Each row is a point on a landscape with many peaks, with its height.
A climber steps from a point to the highest of its 2 nearest points, and stops where none of them is higher. Distance is the straight distance between rows; heights are no part of it.
q_955: [177 177 140  92 102 101 116 158 135 156  92 141  94  83 103 142 127 122
 153 134 131  56  93 123 161  76 134 170 119 140 120 169 144]  h=62.4
q_268: [ 89  89 109 119 149 116 125 124 122  92 128 102 134 146 186 133  97 147
 131 101 161 151 129 132 123 179 133 101  79 199  92 111  89]  h=44.3
q_445: [121 128 158 149 128 176  59  98 154 179 138 125 128 103 100  73 142 140
  80 108 111 126 170 150 140 140 108 167 138  97 172 178 121]  h=54.5
q_522: [147 148 135 122  94 100 154 131 141 114  84 127 110  95 151 140 139 109
 173 117 140  99  88  88 150  98 128 118 176 144 142 110 181]  h=44.7
q_830: [133 113 125  92 115 131 137 139 110 108 125 101 119  85  56 149  78 136
 115 110 110  85 165 118 102 134  73 164  78 118 132 183  86]  h=63.7
q_695: [153 118 175 193 135 114 113 107 109 160 165 152 146  99 178 109 121 148
 130 188 136 164  84 156 122  99 126  98 161 154 128 143 159]  h=28.4
q_780: [182 136 100 194 150 117  59 120 131 138 157 195 137 129 148  84 102 133
 139 127 170 171 107 116 113 103 157 110 113 115  89 143 114]  h=34.9
q_844: [104  93 149 104 160  74 125 150  78  87 120 106 142 112 171 153  80 143
 119 132 169 178 122  97 135 112 123 108 120 119 108 135 117]  h=66.1
q_42: [126 121  66  93 118 102 139 114 138 167 148 132  87 141  48 110 149 127
 110 107 126 132 186 121  88 143 122 137  72 114 139 164  57]  h=17.3
q_706: [136 152 130 127 139 151  83 132 153 175 115 114  98 149  90 103 157 125
 116 177  78 100 138 172 177 125 154 146 104 136 137 143  90]  h=28.5
q_882: [112 103 109 117  77 149 181 113 116  72 160 137 164 181 129 154 104  91
 150 130 134 107 112 120 113 127 116 129 200  74 144 129 164]  h=37.5
q_453: [175 171 100  91 106  88 147 107 134 131  98 145  88 111 105 155 129  93
 157 101 149  98 106  69 138  95 126 144 120 125 108 106 136]  h=45.0
q_188: [ 93 126 148 150 149 179 101 120 163 158 105  94 149 169 145 112 136 134
 131 176  86 118 145 183 201 180 128 113 115 162 127  92  83]  h=6.8
q_533: [145  97 119 128 170 124 128 143 113  49 125 107 177 175 136 156 104 118
 135 119 135 145 123  75 124 109 110 101 159  70 103  88 106]  h=65.5
q_396: [ 51  61  93 148 101 150 178 127 122 106 159 147 161 200 169 136 127 146
 138  98 125 150 144 192 112 178 118 106 158 110 140  96 175]  h=30.1
q_309: [142 114 141  98 182 111 148 148  90  45 118 107 167 145 137 173 110 124
 121 134 132 141 122  52 129  89 105  92 179  90 113  95 108]  h=68.6
q_905: [136 137 143 154 127 110 142 123 133 127 152 159 149 118 176 124 135 117
 166 139 139 143  86 116 119 114 152 106 175 121 146  93 202]  h=38.6
q_556: [129 107 192 165 163  83 127 105 101 151 133 114 140  76 163 127 124 167
 129 190 143 180 110 134 125  83 127  89 161 168 127 148 152]  h=29.2
q_77: [101  99 142 194 167 123 123 142 125 123 141 157 165 141 209 122 147 162
 131 154 151 210 102 143 127 141 136  73 174 136 142 112 184]  h=49.2
q_578: [108 110 149  62 149 100 175 163  69  52  95  70 142 114 117 202 101 131
 107 134 132 111 136  91 131 107  84 118 119 101 112 116 103]  h=17.1
q_343: [130 105 115 124 146  92  90 100 142 128 136 109 147 161 168 131  90 138
 139 101 170 151 132 159 161 140 157 123  83 142  98 137 138]  h=64.1
q_183: [ 93 140 165 102 126  91 194 149 120 114 129 109 103  80 174 169 138 146
 149 143 112 116  79 122 125 119 116 119 141 178 147 108 140]  h=49.8
q_767: [101  87 137 100 118 138 151 119  98  96 139  81 124  97  78 136  85 137
 109 101 106 103 178 121 101 151  59 138  91 117 128 164  87]  h=67.5
q_456: [105 143 147 190  80 234  94 132 140 174 135 147 131 129 131 105 182 150
  38 131  59 139 163 160 141 183 117 149 142 137 140 142 129]  h=15.7
q_370: [ 99 144 150 123 129 166 121  72 132 146 160 148 142  79  81  89 137 116
  93  62 135 116 149  82  83 142  81 151 162 118 183 145 149]  h=52.7
q_136: [117 139 132 191  88 223 103 131 147 159 134 135 126 162 148 112 177 141
  63 130  74 136 154 182 153 182 141 146 121 152 128 119 121]  h=14.8
q_428: [113  95  88 180  72 221 107 119 150 133 139 153 149 183 146  99 142 131
  93  74 134 155 175 174 118 192 131 146 147 122 121 128 146]  h=39.1
q_480: [125 115 139  95  85 135 180 209 100  83 105 126 110  82 127 174 105 151
 150 169 115  59 111 127 120 128  76 145 147 129 170 183 149]  h=44.4
q_651: [122 148 116 129  86 189 120  57 140 154 174 157 119 106  71  77 142 114
  95  80 133 116 145  82  69 147 106 141 170  87 161 132 145]  h=48.1
q_618: [115 146 173  88 143  72 174 143 101 119 113  92 109  68 146 164 123 143
 137 149 121 119  92 109 122 107 129 130 116 181 135 121 143]  h=51.3
q_40: [ 82 131 151 144 183  79 157  84 113 142 144 107 127 123 164 123 147 132
 136 118 124 151 123 146 119 140 171  84  76 182 107  73 136]  h=30.3
q_142: [103 105 142  89 119  75 170 123  91  94 136 115 167 158 147 181 100 106
 145 130 163 152 119 131 146 108 121 124 150  78 131 126 178]  h=32.9
q_497: [175 147  84 169 176 101 134 101 122 154 162 193 107 117 123  78 118 140
 132 138 167 165 118  93  69 119 154  66  79 132 113 109  96]  h=12.5
q_898: [139 162 152  77 112  86 154 156 116 130  41  88  97  56 106 174 127 136
 151 119 133  78 112 105 168  98 115 157 133 165 136 132 185]  h=55.0
q_444: [121 123 111 129 113 183  90 119 164 171 131 118  84 133  94  96 147 157
  84 123 110 115 163 187 125 175 123 148  89 172 145 183  74]  h=47.8
q_635: [102 130 113 122 131 124 166 117 136 111 111 122 123 134  85 143 156 102
 161  81 130 129 168  70  84 138 143 133 118 117 129  72 137]  h=29.3
q_209: [180 118 128 156 172 133 152  87  97  91 174 143 163 119 138 125  83 127
 133 139 150 153 114  81  88  98 100  71 141 111  85  79  98]  h=60.7
q_156: [106 122 156 106 165  76  69 150 131 137  75  83 141 123 133 139 128 148
 139 113 149 161 156 145 184 117 167 152  76 143 107 139 116]  h=61.5
q_671: [135 163 118 153 118 226  77 131 150 205 134 156  88 154  85  80 193 154
  47 164  85 134 174 153 156 154 152 143 139 116 146 146  78]  h=24.8
q_452: [160 137 129  98 158  86 123 150 103  99 133 121 141 113 125 155  79 118
 133 123 127 120 121  90 125 114 105 138  82 120  86 135  83]  h=19.4
q_305: [ 92  90 155  99 153  58 130 133  82 107 126 103 149 115 187 162  90 144
 119 156 176 170 127 140 160 118 136 112 116 129 138 162 150]  h=63.5
q_748: [115 140 113 154 167 122 184 110 113  94 175 177 134 130 153 108 114 126
 153 120 137 137 118  85  63 122 132  61 103 134  94  49 156]  h=47.9
q_354: [108 104 131 121  58 164 151 148 116 100 163 146 133 158 163 145 115 104
 127 152 111 120 108 173 125 138 113 151 174  96 146 177 148]  h=42.7
q_170: [ 90  92 147  68 124 113 188 180  77  60  94  90 130 105 110 188 107 133
 120 145 119 114 145  91 112 120  87 130 139 109 144 134 111]  h=17.7
q_678: [113 125 188 146 114 158  82 189 146 142 104 100 128 111 133 130 137 139
 127 174  76  97 128 191 165 134 111 149 139 134 158 179 129]  h=41.3
q_941: [136 102  83 128 148 117 125 110 131  82 139 131 186 195  92 133 105 110
 152  76 140 125 155 100 122 126 136 123 122  49  95  83 137]  h=55.1
q_880: [173 177  91  71  98 111 133 144 141 183 134 140  66 110  51 124 147 127
 111 148 114  78 128 156 119  99 152 170  92 131 146 181  89]  h=44.1
q_58: [159 166 109 104  85 144 105 116 143 180 152 143  73 133  60 101 166 118
 112 140 113 113 145 147 127 103 162 182 118  96 140 174  96]  h=48.6
q_991: [141  95 120 129 111 118  78 161 106  97 156 144 154 148 192 129  63 128
 126 143 163 129  94 161 152 128 116 123 120 127 108 188 110]  h=35.4
q_49: [117 133 174 142 124 132  81  93 141 164  87 105 161  95  56 103 152 130
 128 102 134 125 156 118 140 117 116 178 170  72 183 169 158]  h=60.3
q_604: [133 123 105 122 122 114  83 108 161 145 136 121 130 168 126 112 117 125
 139 100 144 131 152 178 159 128 157 153  85 110 118 156 123]  h=71.3
q_692: [181 167 137  84  84 112 138 143 123 133 124 144  98  87 131 145 106 111
 151 139 131  63  72 116 145  84 125 154 134 154 112 144 139]  h=66.2
q_988: [145 123 114 159 171 132 186  95 104  87 172 166 154 130 147 110 100 138
 142 138 147 144 112  78  73 114 111  50 136 109  84  50 150]  h=53.4
q_860: [159 107 152 123 187  98 142 144  73  70 123 120 163 107 146 155  91 143
 105 144 151 174 113  57 118  74  92  88 167 106 104 109  95]  h=71.9
q_362: [144 180 134 150 116 179 104 140 132 174 152 139  83 159 146 103 160 120
  92 173  67 105  87 183 140 155 174 148  97 172 101 129  93]  h=10.1
q_303: [143 124 135  74 164 100 153 144  88  77 113  83 143 121 105 184  99 121
 117 116 132 116 137  82 130  99  93 125  96 106  80 105  85]  h=17.8
q_400: [109 112 108 180 109 212  86  88 159 163 126 141 148 176 118  76 164 137
  99  92 134 141 187 195 139 182 148 136 138  99 139 115 150]  h=42.3
q_771: [141 168 146 182 112 176  86 182 134 153 133 165 139 146 189 120 172 113
  94 165  82 140  92 156 163 143 163 126 143 150 106 121 139]  h=12.3
q_463: [ 65 108 146 160 151 162 126 105 163 150  99  88 146 168 147 119 166 152
 136 130  95 135 163 192 174 180 132 113 115 178 140  76 103]  h=5.8
q_468: [131 153 104 131 123 140 136 107 163 177 147 147  83 161  79 104 190 105
 129 135 112 112 155 153 119 134 175 122 108 106 149 102 131]  h=64.5
q_899: [ 59  88 153 141 116 133 169 122 129 116 132 100 154 140 141 141 156 130
 143 106 110 154 159 159 124 159 124 138 156 120 171 114 164]  h=20.3
q_889: [144 131 136 114 133 100 126 155 116  95 143 130 141 124 149 145  89 104
 143 138 128 128 101  98 114 113 116 138 123 114 114 129 112]  h=21.0
q_593: [157 155 162 153 163  81 149  68 117 170 136 125 116  65 124 133 132 135
 147 153 152 153  97 109 107  96 159  91 120 165 121  98 159]  h=33.7
q_630: [150 165 146 139 117 113 143 106 157 141 126 136 112 110 152 121 147 100
 169 136 134 110  79 112 141  96 149 111 161 142 134  77 189]  h=41.7
q_246: [ 58  97 156 149 151 140 126 121 145 133 100  81 159 161 168 130 157 156
 141 137 104 151 172 197 183 168 126 116 144 148 156  85 133]  h=5.1
q_213: [112 113 110 142 112 179  97 132 160 157 119 117  95 161 143 108 149 143
  99 111 107 110 139 190 135 186 137 147  77 202 118 147  79]  h=44.6
q_383: [146 157 112 127  53 207 162 169 139 110 126 160 100  95 115 130 145 130
 113 120  84  94 109  92  96 136  90 178 168 154 136 136 118]  h=30.2
q_516: [ 71  89 156  92 107 119 185 154  94  76 106  88 127 107 107 172 118 135
 123 117 127 132 153 104 105 133  95 153 145 109 167 139 128]  h=18.4
q_964: [144 126 143 123  91 121 100 172 109 106 165 145 137 133 183 121  88 111
 126 157 133 110  82 179 144 116 131 137 117 125 110 188 121]  h=37.1
q_257: [ 86  90  88 169  85 186 149 142 126  99 168 158 168 200 166 124 127 123
 125 103 128 151 136 167 112 169 138 127 151 106 117  96 179]  h=33.0
q_6: [127 135  79 151 148 151 114 107 157 142 166 176 120 184 163  77 137 125
 129 113 138 137 139 174 116 151 184  92  70 137  91  91 153]  h=56.0
q_471: [140  66 128 158 166 119 134  94  83  86 144 118 156 126 171 121  56 178
 104 149 172 197 126 110 114 131  95  56 133 161  92 137  76]  h=56.9
q_779: [127 135  88  89 157  61 143 113 124 159 136 119  81 140  89 126 135 108
 118 121 129 126 126 129 102 143 154 128  45 167 113 133  71]  h=22.5
q_952: [136 157  99 148 167 126 120 113 156 154 167 175 106 158 146  88 155 112
 137 129 129 136 123 146 108 133 182  95  79 133 117  85 146]  h=62.5
q_546: [100  91  97 116 146  93 161  90  97 106 185 132 165 171 174 142  86 129
 151 120 164 150 130 154 127 136 132  90 132 109 107  95 178]  h=28.7
q_529: [123 133 134 149  73 207 116 160 136 136 140 150 116  93  99 110 147 140
  88 117  80 119 126 116  87 147  85 185 164 140 150 165 124]  h=18.2
q_158: [113 132 156 113 111 103 115 102 147 149  91  87 144 102  68 140 159 115
 144 101 132 122 157 114 129 110 130 166 132  93 158 142 158]  h=64.2
q_465: [162 137 123  91  88 137 139 157 109 104  64 104 123  61  50 169  82 138
 133 105 149  63 144  72 130 101  72 161 148 109 134 171 151]  h=56.7
q_500: [184 122  91 167 170 107  68 103 117 108 145 170 155 142 141 100  77 152
 147 115 173 176 126  83 115 101 136  88 107 102  81 128  90]  h=40.4
q_773: [134 110 130 105  92 135 148 178 115  63  96 125 144 133 116 162 109 103
 158 136 128 108 112  78 123 112  92 148 199  97 152 156 129]  h=47.3
q_528: [160 124 107 189 175 123 129  84 133 145 171 178 115 111 139  79 111 142
 124 134 154 182 115 122  71 133 151  72  79 158 103 111 116]  h=9.4
q_132: [156 153 171 112 122 100  83 177 138 153  97 127 121 101  99 127 138 121
 153 153 106  63 115 148 168  87 141 172 112 115 120 187 147]  h=59.1
q_84: [131 127 106 165 125 162  61 120 157 150 128 146 163 199 150  89 138 123
 141 118 142 142 146 203 175 138 193 139 134  87 121 102 168]  h=47.1
q_250: [104 106 161 122 171  93  58 124 152 142  70  75 159 151 153 131 121 150
 140 128 145 143 149 175 213 127 157 129 104 127 115 132 129]  h=58.3
q_761: [ 71 124 167 123 182  88 146 105 115 137 119  83 149 125 162 144 149 135
 140 130 132 164 138 156 149 128 165  97 109 140 130  62 163]  h=32.5
q_506: [151 189 163 158 113 194  96 167 115 160 137 156 104 142 166 118 164 128
  82 186  60 115  82 172 157 145 170 140 123 168  93 128 103]  h=11.2
q_3: [139 170 100 128 147 123 128 128 160 172 143 148  90 165 110 102 177 100
 134 143 107 119 125 152 124 130 185 118  84 131 135 102 109]  h=70.1
q_153: [134 126 112 101 118 160 154  70 127 124 143 125 113 102  48 125 124 112
 107  76 131  94 174  47  90 125  68 139 153 102 138 129 108]  h=8.8
q_74: [145  87 135 109 168 127 143 135 116  54 129  77 178 198 113 167 119 125
 109 113 113 110 157 109 137 111  92 105 149  73 112 113  88]  h=61.9
q_958: [ 87 125 160 192 154 126 143 138 123 136 157 168 145 140 226 137 159 165
 113 184 122 182  86 163 150 140 124  75 180 149 149 125 170]  h=47.2
q_458: [156 159  94  78 100 136 148 136 130 161 139 142  78  99  53 123 114 128
 123 127 110  67 134 126  96 105 114 175  93 134 127 184  94]  h=40.9
q_903: [134 129 130 111  78 101 149 132 119  90  59 110 124 106 120 151 125  98
 161 112 155 101  95  69 164 103 119 144 197 124 145 131 179]  h=47.5
q_698: [ 96 108 113 113 153 115 120 148 142 117 114  91 109 128 148 128 109 135
 125 109 124 140 127 145 117 167 141 137  65 202 115 137  70]  h=41.1
q_316: [105 120 152 132 136  93 169 117 119 109 153 137 144 125 183 150 119 119
 156 140 146 158  95 117 110 111 143 103 161 133 144 100 174]  h=36.5
q_836: [134 104  95 142 135 154 134 127 134  57 124 108 188 192  90 137 116 105
 147 100 127 135 138  87 104 130 119 116 169  52 118  90 129]  h=60.5
q_847: [121 114 126 106  78 108 159 106 126  98 140 123 160 151 120 159 107  90
 159 121 157 119 120 122 128 111 126 136 178  69 138 130 187]  h=35.1
q_410: [142 149  90 128  68 191 151  84 145 140 138 163  90 116  70  89 162  98
 125  92 128 104 150  72  82 139 121 156 172 108 149 115 132]  h=42.1
q_127: [132  76 103 156 163 138 118 125 112  77 149 131 148 147 207 129  77 168
 116 132 171 190 126 109 123 150  98  73 135 161  99 116  95]  h=52.1
q_10: [113 111 113 134  81 155 163 148 114  80 169 160 147 185 171 144 116  99
 143 142 124 134  97 138 111 134 121 123 190  90 123 131 157]  h=40.1
q_14: [127 130  81  91 135  84 129 118 150 168 129 113  84 146  68 117 156 119
 118 108 121 126 164 140 118 135 152 141  58 149 132 152  66]  h=20.1
q_8: [175 183 135 142 152  91 133  80 149 160 124 158 103  86 143 115 147 113
 155 141 162 126  98  91 127  92 171  93 127 138 123  76 185]  h=37.7
q_930: [173 106 149 155 156 110 154 114  85  99 151 136 151  90 147 132  75 150
 125 157 153 160 106  84  94  88  83  78 153 128 100 111  94]  h=66.7
q_90: [ 89  84 115  94 147  72 168 109  89 101 162 114 162 168 158 172  95 107
 141 117 161 159 138 146 136 134 121 106 126 102 110 112 168]  h=31.0
q_673: [144 170 123 142 116 220  85 138 150 196 137 157  87 116  78  76 198 140
  66 150  82 130 157 139 125 135 136 166 155 125 157 155 118]  h=23.1
q_570: [157 127 136  85  82 115 163 135  96  67  52  90 137 126  77 180  94 114
 130 127 153  68 117  52 162 100  67 128 187  77 132 152 143]  h=51.2
q_867: [166 142 154 129 150  69  56 160 122 151 117 153 137  97 137 121 104 138
 145 137 147 118  95 136 152  85 135 142  94 128 101 197 114]  h=54.0
q_272: [142 151  98 109 102 141 104 113 143 200 167 142  76 126  54  75 189 142
  82 134 123 121 167 136 105 125 141 139 129  97 175 166  94]  h=53.6
q_933: [133 118  82 100 128 129 157 111 125 130 148 124  94 135  45 125 139 111
 118  97 114 114 179  86  76 143  94 146  87 119 121 142  62]  h=14.2
q_442: [178 132 148 192 135 122  84 123 116 151 163 179 149 102 169  88 107 131
 136 147 155 176  96 128 113  90 137 108 147 133  98 152 139]  h=30.9
q_299: [179 180  86 123 150 104 145 146 159 151 131 194  82 124 122  97 167 114
 153 135 155 133 108  77  92 107 172  97 109 137 142  79 129]  h=19.6
q_75: [103 133 164 132 148 134 101  70 141 165 132 116 160  89  71  89 145 123
 110  66 139 142 160 105 106 143 106 161 155  86 190 144 150]  h=56.5
q_111: [140 119  68 122 159 115 121 108 125  86 138 129 150 192 101 133 100 117
 148  81 146 142 169 101 121 137 143 115  88  66  78  92  98]  h=49.4
q_813: [122 163 141 123 170 117 100 122 147 173 132 114 108 139 116 109 136 124
 126 174  76 102 103 177 163 143 167 118  82 178 132 129  79]  h=30.6
q_993: [114 133 179 125  84 162 135 185 134 134 103 115 116  96 129 145 157 142
 133 195  73  70 114 169 154 119 104 153 171 135 170 173 158]  h=42.2
q_742: [137 148 117 145 120 182  55 147 159 191 116 142  97 169  82  85 188 138
  96 174  90 125 164 172 180 140 163 137 128 106 141 150  72]  h=26.5
q_787: [133 181 133 118 142 113 150 121 148 166 137 136  91 106 142 121 164 121
 143 155  96  92  76 133 119 123 152 125 116 195 134  92 120]  h=34.4
q_179: [132 114 155  96 172  78 123 161  61  74 104 112 151  87 154 166  80 144
 100 145 160 165 115  73 132  85 109 110 125 116 107 131  97]  h=68.7
q_753: [132 141 146 100  93 113 141  98 133 138  80  84 123  85  56 150 134 122
 139  91 143 101 152  88 128 105 104 178 146 105 152 147 166]  h=60.6
q_184: [102 134 164 111 136  86 111 150 136 131  81  87 136 104 105 142 151 116
 157 118 124 143 142 119 144 107 146 168 131 122 143 130 142]  h=68.0
q_937: [134 136 159 140 133 137  84 193 143 140 110 112 127 116 152 122 135 131
 134 162  94 110 116 178 162 129 129 153 115 154 136 166 127]  h=40.3
q_117: [130 133 113 141  98 139 137 132 145 129 142 139 124 148 116 126 143  90
 155 109 111 128 134 130 106 129 139 153 125 118 130 115 138]  h=25.2
q_968: [132 143 165  98  88 128 171 187 117 125 111 129  94  76 138 164 126 147
 139 178 103  45  90 158 138 116 108 146 147 151 169 176 164]  h=43.4
q_357: [105 147 120 156 122 215  87 113 161 174 126 122 128 192 137 103 134 136
 102 182  91 105 155 188 213 191 151 105 103 150 109  90  77]  h=7.8
q_285: [120  99 147  99 119 145 164 110  91  77 132  74 146 110  65 163 101 122
  92 107 113  89 175  91  96 130  48 132 137  84 127 152 103]  h=63.4
q_192: [115 129 146 118 161  96  94 150 146 138  90  92 127 122 115 141 145 126
 139 121 117 157 151 138 156 125 155 168  92 131 135 133 120]  h=64.9
q_217: [133 157 114 120 134 110 163 124 143 144 161 156 100 113 144 134 154 105
 157 123 111 110  93 116  93 124 147 115  92 169 114  84 120]  h=37.8
q_474: [ 95 125 140 113 121 104 171 119 127  98 102 106 145 121 123 151 147 100
 165 101 142 137 135  85 116 122 143 141 151 111 141  76 174]  h=32.1
q_291: [135 122 117 119  99 137 123 159 138 109 139 131 125 129 125 135 119  97
 144 129 112 120 117 125 113 132 116 168 113 121 124 139 104]  h=22.9
q_222: [ 88 119 152 123 146  84 147 117 119 120 131 103 157 120 155 147 137 121
 154 118 140 175 137 131 126 116 167 120 134 116 137  76 185]  h=34.3
q_854: [122  65 135 142 164  89 135  96  63  98 136 105 157 102 154 142  63 176
  93 152 186 206 128 120 113 102 110  75 140 150  97 149  92]  h=60.8
q_347: [156 120 136 139 156  71  65 134 112 121 135 139 147 116 159 117  75 138
 140 122 161 154 108 116 144 105 131 130  89 114  92 170 110]  h=50.4
q_131: [111 122 112 113 140 134 118 157 163 153 103  95  97 125 121 122 121 143
 108 133  89 101 118 186 125 175 139 154  66 204 128 160  83]  h=41.5
q_569: [128 142 120 174 110 198  83 158 161 157 121 141 127 164 156 114 173 124
  99 146  91 142 140 171 161 166 158 143 119 146 122 119 124]  h=13.7
q_586: [171 138 118  85  95 132 155 138 111  81  55  94 120  97  63 172  86 126
 139 113 139  60 134  54 140 104  62 147 162  93 118 136 140]  h=53.8
q_693: [138 126 177 153 153  69 140  94  88 152 130 101 135  56 152 139 103 148
 129 157 155 181 103 122 115  86 131 103 126 162 121 139 145]  h=30.8
q_359: [147 141 162 137 120 121  91 169 121 132 144 143 129 117 179 127 113 120
 132 169 118 111  76 168 143 112 134 143 127 157 109 176 122]  h=38.5
q_543: [135 144 148  88  96 113 161 121 134 139  61  80  93  62  90 164 130 134
 139 116 126  88 135 105 157 103 105 158 150 143 161 141 182]  h=57.2
q_489: [146 170 131 140 111 187  90 135 167 182 111 136 103 112  64  93 187 129
 115 146  89 111 146 125 136 109 136 172 166 125 166 150 126]  h=21.3
q_399: [100  83 149 118 160  86 118 121 102 117 136 119 147 140 207 139  82 162
 116 154 184 182 111 169 162 138 123  87 139 164 145 166 144]  h=60.9
q_239: [ 62  85 166 114 104 119 161 137 115 112 110  87 145 108 120 149 138 141
 124 116 117 148 168 142 124 154  98 151 164 112 184 154 153]  h=19.3
q_515: [126 128  90 168 128 177  86 132 160 142 148 169 147 193 166  85 134 125
 132 112 150 145 134 186 145 159 187 115 106 122 103  92 176]  h=50.5
q_353: [155 162  79 121 154 106 155 151 154 127 118 175  94 143 105 106 168 102
 160 116 148 144 132  66  86 122 163 114 102 110 146  76 130]  h=22.4
q_526: [ 63  65  84 126 138 118 175 111 106  99 171 144 154 195 183 139 109 140
 143 106 144 141 141 188 126 173 131  92 144 124 120  96 173]  h=27.7
q_467: [134 136  98 110 171  64 148  95 111 148 150 132 116 127 121 123 111  99
 123 105 132 123 109 124  95 144 150 102  54 174  87 115  83]  h=25.1
q_254: [108 106 136 177 160 128  82 148 146 127 114 132 188 177 178 110 138 141
 149 112 145 181 131 167 161 152 159 115 162 112 140  99 180]  h=53.3
q_150: [ 87 101 137 160 116 152 132 124 158 130 123 112 159 151 133 116 160 118
 142 100 118 150 161 173 127 164 133 147 155 105 161 107 167]  h=21.5
q_544: [125 128 126 141 125 198  51 115 157 184 143 137 101 118 105  71 157 162
  58 114 117 121 179 166 138 160 112 149 116 133 162 188  95]  h=51.5
q_759: [101 142 146 180  91 224 108 140 141 163 144 147 128  96 115 107 181 150
  56 105  73 138 148 134 103 174  92 162 160 150 155 152 141]  h=16.7
q_367: [ 87  76 144 124  91 142 146 145 138 108 145 116 139 154 160 146 113 129
 122 144 118 133 130 200 139 162 109 137 138 121 156 174 133]  h=44.8
q_950: [120 112 124 164 114 196  71 113 162 154 121 126 172 192 132  92 137 132
 129 119 127 130 166 202 180 148 161 138 157  80 128 108 154]  h=44.9
q_249: [131 137  83 111 139 108 149 126 149 133 116 142 103 139  66 125 160 103
 159  98 133 143 164  72  90 127 149 143 109 105 136  88 109]  h=26.1
q_502: [127 140 110 120 136 111 188  99 115 108 162 156 117 127 141 124 134  97
 167 118 124 105 114  99  72 128 137  94 101 146  93  60 130]  h=42.5
q_911: [169 160 143 112 122  88 157 127 125 122  97 147  97  65 160 135 107 120
 160 122 148 104  66  76 143  90 108 107 171 175 131 110 154]  h=42.0
q_629: [160 157 158 123 138  80  59 172 134 151 113 147 138 119 132 116 129 122
 144 145 123 102 106 140 166  81 156 163 111 103 103 180 130]  h=56.6
q_105: [ 59 121 174 106 113  86 197 142 119 115 128 101 118 114 168 175 144 141
 146 152 107 118 108 158 135 131 118 127 136 144 167 139 150]  h=48.0
q_617: [114  86  79 164  85 204 105 143 139 108 137 157 166 204 182 123 124 137
 108  94 146 151 145 169 135 191 139 125 133 135 109 116 155]  h=36.1
q_534: [157 104 105 207 158 145 162  83 112 131 175 170 138 110 150  97  91 153
 126 141 145 165 115 126  51 139 120  55  93 165  85  94 109]  h=6.3
q_957: [119 180 148 114 167 107 135 104 151 174 140 110 106 113 125 119 147 118
 124 173  74  87  83 157 135 132 159 117  88 188 125 109 108]  h=32.3
q_901: [151 137 105  83 122 137 169  94 125 131 124 113 105 105  33 150 129 111
 113  95 119  83 171  63 101 108  71 148 115 107 120 121  90]  h=11.1
q_427: [153 157 111  97  85 165 166 166 137 106 120 149 105  98 114 141 119 114
 140 131  94  79  95  92 107 114  87 168 159 158 134 129 105]  h=32.6
q_475: [186 178  79 144 164  97 126 131 131 171 159 199  91 114 128  89 147 127
 126 147 156 148  96 102  69 116 168  89  95 142 124 103  98]  h=16.0
q_947: [116 120 156 198 170 137  82 160 142 133 120 154 177 152 193 106 153 130
 135 148 131 187 106 150 158 132 160  93 178 123 138 100 184]  h=51.4
q_439: [155 157 120 100 104 146 193 148 127 109 142 150 105  99 160 140 114 119
 146 129  98  78  59  89 107 117  88 124 144 180 113 104  94]  h=35.7
q_219: [122  80 133 129 150  83  93 104 120 119 137 106 155 143 203 128  74 163
 128 131 199 166 111 162 164 135 130  91 113 172 106 153 128]  h=58.6
q_342: [157 165  73 118  71 194 150 134 147 150 134 178  62 124  74  94 186 116
 111 110 110 100 137  93  79 121 130 163 162 137 147 117 109]  h=36.6
q_193: [122 165 116 155 122 197  90 118 146 169 137 124 103 180 137 109 152 129
  79 184  74 103 112 192 183 178 165 114  96 170  99 110  75]  h=8.7
q_138: [140 130  54 111 147  88 119 103 133 129 130 143 117 177  98 137 123 120
 142  87 152 147 164 105 123 136 154 122  53  81  91 119  87]  h=55.3
q_116: [158 105 113 154 168  76  76  90 108 117 141 140 158 123 156 123  74 145
 135 114 190 186 123 108 132 106 130  98 107 120  75 138 108]  h=45.6
q_237: [122 128 166 163 125 163  58 108 161 167 106 117 157 125  79  81 159 132
 108 111 108 139 167 155 147 133 119 176 157  82 170 166 129]  h=57.1
q_39: [139  83 145  99 149 146 164 127 110  47 123  65 161 163  86 166 116 128
  92 111 109  99 167  97 118 118  69 120 163  61 127 130  89]  h=60.1
q_676: [135 161 154 138  76 199 105 152 153 160 108 134 100  77  87 102 170 137
 101 131  92 100 133 114 118 115 100 188 182 137 175 175 144]  h=19.7
q_71: [131 122 134  86  96 104 157 147 104  67  58 107 150 121 115 166 117 107
 159 124 164 106  99  56 149  98  99 137 200  92 146 141 165]  h=49.3
q_221: [163 154 103  80  94 108 156 121 126 109  72 112  90  96  82 170 109 105
 150  96 142  78 118  58 145 102 100 147 135 116 116 112 135]  h=49.5
q_682: [129 143  90 130 109 162 109 106 160 193 162 150  74 146  74  78 197 135
  93 130 118 134 181 157 106 154 163 132 119  94 162 141 100]  h=57.9
q_615: [103  80 107 149 160 129 123 139 126  94 140 129 148 156 199 116  93 161
 137 105 167 188 130 119 125 169 129  80 118 175 102 102 113]  h=48.2
q_553: [102 101 144 131 169 108  71 129 146 134  95  90 171 171 170 125 129 148
 150 114 157 165 150 176 194 134 167 130 141 116 135 106 159]  h=55.8
q_225: [144 163 166  80 137  75 162 147 114 138  75  96  98  58 135 171 123 129
 147 139 132  94  90 114 148  93 130 143 110 180 127 126 160]  h=53.1
q_320: [116 128 124 127 169  77 143  81 123 149 157 120 130 128 153 121 113 116
 134 108 133 151 116 142 117 137 155  94  58 174  97 105 120]  h=27.8
q_659: [183 183 110  98 126  71 149  89 135 161 101 149  90  96 127 141 143 100
 161 111 166 107  90  77 133  95 157 113 115 139 116  91 154]  h=40.6
q_699: [164 155 135 118 116 111 175 127 114 119 138 157 107  67 171 134 105 123
 155 144 138 110  63  81 111  98 101 115 166 173 122 108 123]  h=39.2
q_573: [106 123 131 161 121 141 112 137 156 130 130 130 142 144 127 118 156  99
 155 110 108 146 137 146 115 138 157 148 130 101 141 100 161]  h=23.0
q_820: [ 56  94 154 107 124  97 178 137 118 113 134 105 126 148 183 166 120 147
 124 152 120 144 127 186 146 155 110 120 124 145 170 162 141]  h=46.8
q_665: [160 133 126  93 101 128 134 159 113 108 107 107 121  75  62 157  89 137
 131 120 121  76 156 102 106 113  73 173  96  92 127 177 114]  h=60.4
q_579: [152 137  78 118 130  91 102 108 148 143 148 147 112 169 112 124 118 106
 136 103 145 133 144 132 135 121 152 145  63  93 102 138  96]  h=62.8
q_965: [128 101 141 107  86 150 141 192 113  78  97 123 139 101 101 166 103 134
 134 146 117  85 123 104 116 121  72 152 183  99 170 188 131]  h=45.7

Two climbers start at each pair of points below. Name the first point that both come to, or write none.
q_820, q_268: none
q_90, q_396: none
q_257, q_569: none

For each start below, name the point where the climber stops.
q_546: q_184
q_526: q_3
q_695: q_692
q_77: q_184
q_771: q_860
q_170: q_117
q_673: q_860
q_698: q_860
q_217: q_860
